Points on a hilly landscape, in no order, each with its height.
A climber steps from a point to the highest of its 2 nearest points, and stops where none of them is higher. Distance is the straight distance between rows; heights are no part of it.
j187: 2  -2  14  12  -11  -7  -14  9  22  -1  26  -19  18  -6  -9  -2  -16  -3  -3  -5  (h 5.08)
j770: -13  49  13  5  9  6  -9  3  -9  1  -6  -5  -23  -14  1  -23  7  5  -7  -17  (h 6.54)
j924: 39  9  -18  -11  13  -1  6  -3  23  -13  38  0  3  0  -16  29  -6  -3  -2  11  (h 2.88)
j386: -29  17  3  6  -18  14  -12  15  -14  0  -1  -1  -16  -8  16  -40  18  36  2  -34  (h 5.96)
j394: 8  -7  9  16  -23  0  -14  11  -23  -6  16  11  19  29  -5  10  20  13  -2  5  (h 6.96)
j349: -34  16  0  -11  -7  9  -12  -17  -12  -3  -30  -3  -16  -12  9  -12  27  35  3  -7  (h 4.81)
j894: -20  -30  6  12  -5  10  10  7  -33  -31  -22  16  20  6  -3  -9  -7  2  8  -5  (h 2.11)
j362: -12  -33  -2  32  -14  13  3  -5  -10  -38  -14  5  27  -10  6  -4  -6  8  9  3  (h 1.96)
j273: -9  15  17  -16  4  4  -12  8  34  15  12  -8  1  -3  4  21  -18  0  -2  -3  (h 6.05)
j728: -11  -23  6  2  -8  -3  7  -33  0  2  -5  3  -14  0  3  3  5  2  -7  1  (h 4.74)
j598: -5  -15  -10  6  -4  -12  22  -24  4  18  4  5  -12  14  0  13  -1  3  -5  26  (h 5.27)
j454: -13  4  2  1  -1  -10  5  1  -25  16  -21  -22  -26  8  -10  -4  24  -1  -11  5  (h 3.29)
j278: -3  -11  -3  17  -7  -2  -8  -2  -5  -31  -17  3  24  -11  5  -13  11  -3  0  -3  (h 1.82)
j716: -11  -17  -13  -5  -6  5  5  -1  -22  -17  -23  27  12  -7  12  10  -3  5  1  -3  (h 2.28)
j936: 7  0  -7  3  1  -2  -8  16  -7  11  22  10  -3  11  -14  -13  5  -4  0  -31  (h 6.58)
j135: 10  -3  15  20  -15  -3  -22  7  -19  13  26  13  2  39  -8  -13  10  6  11  -11  (h 7.88)
j412: -9  11  14  -5  -5  -5  -8  -3  5  10  21  5  -24  -9  7  16  -3  3  -22  -15  (h 3.70)
j772: -12  -5  -22  -1  -3  -23  5  8  1  1  -7  33  28  -34  17  11  -16  1  9  21  (h 0.86)
j796: 22  -12  6  -12  12  -10  -2  0  15  9  40  -9  1  13  -18  6  -20  -31  8  11  (h 3.25)
j510: -10  18  7  34  -12  2  -11  -10  5  1  1  -2  -1  9  10  -29  6  10  6  -11  (h 7.54)
j79: 5  8  -18  -19  21  8  15  4  -11  -3  -36  8  -1  2  9  3  8  -13  3  8  (h 3.11)
j726: 25  -10  12  -3  8  14  -4  1  23  8  -4  -4  -21  0  7  4  -13  -9  4  7  (h 5.69)
j680: 13  13  4  10  1  17  -3  -30  15  -11  2  9  -12  2  4  0  -10  -4  1  1  (h 6.49)
j731: 20  -42  4  -7  -10  12  0  9  4  -7  5  -17  23  12  -12  -3  -21  -14  7  18  (h 2.36)
j424: -5  26  -7  4  -10  10  -19  10  -1  1  -12  0  -6  -20  5  -15  13  33  6  -27  (h 6.45)
j561: 4  -4  11  -6  -4  0  -17  3  3  -9  -9  -8  11  3  1  -11  7  -2  1  -7  (h 1.69)
j911: -12  -24  -14  3  12  -7  8  16  -35  -6  -34  17  17  14  16  3  30  1  8  12  (h 2.68)
j244: 13  19  -17  -6  17  14  32  14  -11  -3  -21  -9  8  -7  -5  3  -10  -15  -2  14  (h 2.86)
j249: -17  -33  9  -7  -11  -1  -1  -4  15  17  6  -8  1  2  -7  -4  -16  -5  0  -3  (h 3.38)
j847: 15  -26  0  -1  1  3  8  6  20  8  29  -21  20  18  -20  3  -22  -16  21  28  (h 2.73)
j204: 5  -2  6  13  -1  2  -9  14  1  26  32  2  11  34  -15  -10  -8  -13  12  -17  (h 7.00)
j660: 2  5  0  5  7  5  18  -23  0  -18  -15  4  -3  3  11  -9  1  -17  2  0  (h 5.89)
j568: 28  -13  1  -2  1  -4  -7  19  19  5  -1  -13  -9  -23  14  8  -8  -14  -7  3  (h 5.10)
j518: -16  29  7  13  -1  -12  -7  -1  -1  -1  5  -24  -10  -12  -17  -12  13  5  -12  -20  (h 6.19)
j703: 22  -5  -5  15  -20  -1  -4  13  9  1  18  7  13  1  23  11  14  -3  -5  2  (h 4.21)
j56: 13  6  1  12  -1  1  -4  1  24  6  32  -3  14  12  4  5  -2  -13  -3  -4  (h 4.68)
j588: 11  9  -22  -22  17  -13  11  -14  17  -5  25  -4  3  7  -9  26  13  -1  -4  8  (h 2.74)
j637: 0  -9  -9  5  -4  2  14  2  1  2  15  -17  -2  6  -16  -5  5  -2  -8  -12  (h 7.33)
j756: 14  3  21  11  -19  -14  -18  6  -16  3  19  -1  8  14  -10  19  7  -5  -14  10  (h 6.29)
j628: -9  -1  6  4  -2  -25  6  -10  -10  -1  -1  -21  -5  6  -6  3  21  -20  -14  6  (h 3.49)
j455: 24  -1  8  10  -3  11  15  2  -27  -23  0  9  -2  3  -3  -7  -9  -26  -13  2  (h 6.35)
j841: 13  25  7  -14  16  23  7  -2  -7  -9  -9  2  -33  12  13  -14  7  -3  -1  -16  (h 6.31)
j940: -14  -24  -17  -1  1  -13  20  2  -2  -18  2  41  41  -11  23  12  -14  -6  12  24  (h 0.65)
j235: 23  -1  -10  24  -2  -17  2  -8  17  11  14  -4  -10  -4  4  14  11  -11  -3  22  (h 4.17)
j931: 19  17  2  -2  4  23  -15  15  27  13  -12  -8  14  18  7  8  -3  13  8  -2  (h 4.69)
j504: -7  6  14  0  0  -9  -4  -1  24  12  21  -23  3  -5  -10  22  -23  -6  -11  17  (h 5.53)
j283: 7  15  1  -19  20  -14  5  -6  11  7  35  -5  -17  16  -9  27  5  -16  -15  5  (h 3.10)
j354: -11  -32  -7  -11  5  -7  16  -26  -5  -18  -7  5  -1  -10  -11  -6  -5  -17  4  -2  (h 4.26)
j526: 2  -3  5  7  15  2  -10  -9  35  9  41  -32  -16  9  -13  -6  -4  -7  4  -12  (h 5.98)
j472: 31  -1  -3  7  16  6  10  -4  5  -13  5  8  -2  5  10  -9  -9  -30  2  0  (h 5.61)
j469: -24  -25  -3  -2  -10  9  19  -10  4  1  -20  -1  18  2  14  17  -12  11  6  21  (h 4.06)
j539: -15  -33  -18  -5  2  -14  7  9  -30  -12  -28  27  19  -10  7  20  10  5  8  19  (h 2.47)
j993: -13  21  3  -6  10  -5  -2  12  -13  21  -27  -22  -21  -22  -4  -5  13  -1  -7  -3  (h 3.14)
j390: 4  -5  2  12  -13  11  10  7  4  -10  -5  4  21  -6  39  6  16  -7  -11  6  (h 3.80)
j973: -27  -9  7  -7  -4  18  7  21  -38  -17  -16  -8  -18  10  4  -47  14  15  -2  -22  (h 4.85)
j96: -3  -12  -10  -1  12  -6  11  4  -21  12  -36  22  2  7  27  0  7  -11  7  10  (h 2.87)
j75: -30  18  -5  -1  -3  20  9  -2  -29  0  -12  14  -17  6  18  -31  17  30  6  -27  (h 5.50)
j401: -1  12  17  -9  9  12  -7  1  -28  -6  -14  13  -23  24  11  -34  8  3  2  -12  (h 5.71)
j441: -26  11  -7  21  -5  7  -1  -1  -13  -12  -7  1  15  7  -1  -19  14  16  9  -22  (h 6.94)
j200: -8  -21  5  -1  -11  3  -9  -4  14  15  -13  5  8  12  7  7  -16  13  10  11  (h 3.69)
j292: 15  19  -6  -4  13  18  -7  -4  20  -9  4  10  -10  -19  1  5  -9  6  0  -22  (h 7.30)
j927: -4  17  -8  -6  0  -30  -5  6  0  5  -11  16  31  -34  13  24  1  -5  4  39  (h 1.05)
j324: -5  -19  -1  20  -23  2  -3  -10  -25  -15  -2  -5  -4  0  -23  -5  9  16  -5  -1  (h 4.36)
j547: 3  -6  3  -15  8  -26  14  -14  4  14  11  -10  -20  -2  -18  22  -20  -17  -10  28  (h 4.28)
j201: -11  -18  3  7  -16  19  15  6  -29  -15  -10  -14  -12  9  -9  -21  13  17  -7  -7  (h 4.53)
j443: 18  20  11  0  5  20  9  -10  -26  -23  -4  2  -18  13  2  -4  14  -15  -13  4  (h 7.08)
j582: -21  -16  14  -1  -4  8  0  5  -28  -3  0  12  -19  31  2  -41  3  15  9  -17  (h 5.24)
j140: 25  -8  4  -19  7  -8  7  3  11  -1  8  -14  1  2  -20  14  -20  -22  -7  26  (h 3.74)
j969: -3  -22  6  9  -13  7  9  14  -1  10  -16  -25  11  6  -17  -4  -4  3  -2  14  (h 4.82)
j694: 45  -1  -2  15  9  -11  -20  13  26  11  12  -10  -4  -10  4  9  1  -15  6  12  (h 4.62)
j878: -3  -9  -1  -24  11  -19  -8  7  12  26  -14  0  4  -17  -3  9  -19  -5  7  2  (h 3.19)
j351: -24  14  2  2  -5  5  12  -11  -4  4  -6  15  8  7  2  8  4  13  -1  -15  (h 6.37)
j907: -22  -20  -29  -12  12  -12  19  2  -1  -6  0  27  32  -3  11  5  -9  -1  11  -3  (h 0.47)
j599: 3  34  -7  5  9  -17  6  2  -9  -5  -3  26  24  -22  -2  22  -10  -13  2  23  (h 1.24)
j39: -1  10  3  -4  -7  12  -1  15  11  -1  -13  -18  13  -20  -4  15  -14  17  -8  2  (h 5.56)
j227: 5  -8  2  15  -8  -23  2  -7  -4  -3  4  -13  8  -14  -10  12  1  -10  -7  22  (h 3.77)
j214: -23  -18  -4  0  -20  6  4  12  2  0  -20  -18  13  -8  -5  5  2  19  -5  -4  (h 5.15)
j71: 6  6  5  11  -20  9  -14  -15  -6  -11  14  3  -16  -5  -23  -3  3  18  -8  -19  (h 4.67)
j775: -7  6  18  -17  -7  -6  -15  -1  -17  -1  13  18  -29  -7  7  -8  5  6  -14  -31  (h 4.01)
j734: 21  -4  -6  -5  3  17  -8  6  37  10  -4  -13  -1  -8  7  -3  -15  13  8  -5  (h 5.11)
j259: -8  35  -7  -6  7  14  2  6  -9  10  0  28  1  2  13  5  1  14  3  -25  (h 5.82)
j423: 16  -2  -16  3  12  -15  14  12  1  24  -8  9  3  -3  7  -1  -10  -11  7  21  (h 3.95)
j548: 5  -1  -3  -12  1  -8  7  8  -5  -6  -5  9  4  -7  21  14  17  -12  -10  0  (h 3.45)
j286: -3  10  -12  -12  23  -12  14  16  8  21  -15  10  16  -27  -1  2  -26  -13  5  14  (h 3.52)
j102: -5  -6  -15  2  15  -13  21  -19  6  16  5  -12  -1  28  0  2  15  -7  5  12  (h 5.94)
j84: 6  -5  12  0  -17  9  -25  -13  14  -4  24  4  -27  7  6  -2  8  20  -6  -22  (h 5.05)
j345: -3  27  -3  3  -16  26  -16  3  12  -6  -18  -6  6  -30  11  5  1  25  -1  -8  (h 6.01)
j344: -5  -5  1  8  5  -3  8  -15  21  11  10  -29  -13  20  -7  -8  3  -13  2  1  (h 6.60)
j320: -17  0  -21  -15  16  7  24  5  13  2  -6  8  20  4  6  -9  -5  -3  13  -16  (h 0.31)
j747: -3  -16  -5  -16  -5  -27  0  2  16  7  -1  -5  8  -35  -5  18  -24  3  -1  26  (h 2.84)
j902: 11  -4  14  15  -7  -1  -24  -17  22  -1  31  -11  -18  11  -8  -14  6  -1  7  -18  (h 5.47)
j285: -35  24  -9  -10  -2  24  2  4  -32  -15  -34  5  -10  -12  17  -29  28  32  7  -11  (h 5.12)
j674: -2  -20  -2  10  -10  3  24  6  13  12  -15  -16  12  -1  10  8  -11  -1  -3  30  (h 4.45)
j295: 26  1  -10  -13  8  11  10  -9  22  -13  15  -12  -2  -11  -25  16  -25  3  -1  20  (h 3.30)
j815: 13  17  -4  3  15  -16  -11  -20  -2  -7  -5  23  16  -9  -8  9  -7  -16  7  12  (h 1.41)
j461: 14  8  -13  8  5  7  3  22  10  26  -18  -4  10  11  3  8  -4  6  10  16  (h 4.35)
j478: 20  13  4  -10  11  3  -26  -7  -6  -25  -15  11  16  -2  -8  -5  -4  -13  11  -7  (h 1.56)
j395: 2  -5  11  2  -12  -19  2  2  -20  20  22  -3  -16  19  -23  14  -1  -5  -11  11  (h 5.67)
j170: -6  10  8  -10  13  -12  -15  -6  17  11  43  -9  -25  8  -8  15  11  0  -16  -23  (h 3.42)
j92: -25  21  6  -24  8  2  -19  -13  -6  -10  -10  -8  -26  -14  -2  -16  24  21  -3  -26  (h 4.55)
j33: 8  17  17  -10  10  19  -26  5  30  4  11  1  -5  -6  -5  1  -26  -2  5  -24  (h 6.61)
j134: -20  -40  -3  -15  -2  -12  21  -18  8  2  2  -6  -2  1  -9  5  -21  -8  6  18  (h 3.73)
j999: -5  20  16  -20  0  -3  -31  4  -14  -14  -1  10  -27  -8  7  -32  20  22  -6  -37  (h 4.30)
j541: 8  43  7  24  1  6  -19  12  5  1  -2  -1  1  -1  0  -18  9  3  4  -15  (h 6.98)
j968: 14  -10  -1  -8  6  -20  8  -8  -22  10  -1  7  -15  4  -24  18  -4  -11  -2  25  (h 4.95)

Call two points neighbours if one is among the 2 nearest of the other. Go from one point of each pair to the other, from neighbour to neighbour, staying as high as possible. Name the lowest point that can't be avoided.
j135 / j637 | j936
j135 / j292 | j324
j443 / j292 | j472

Where does a climber stop that starts at each point below?
j548 | j292
j278 | j79
j588 | j424
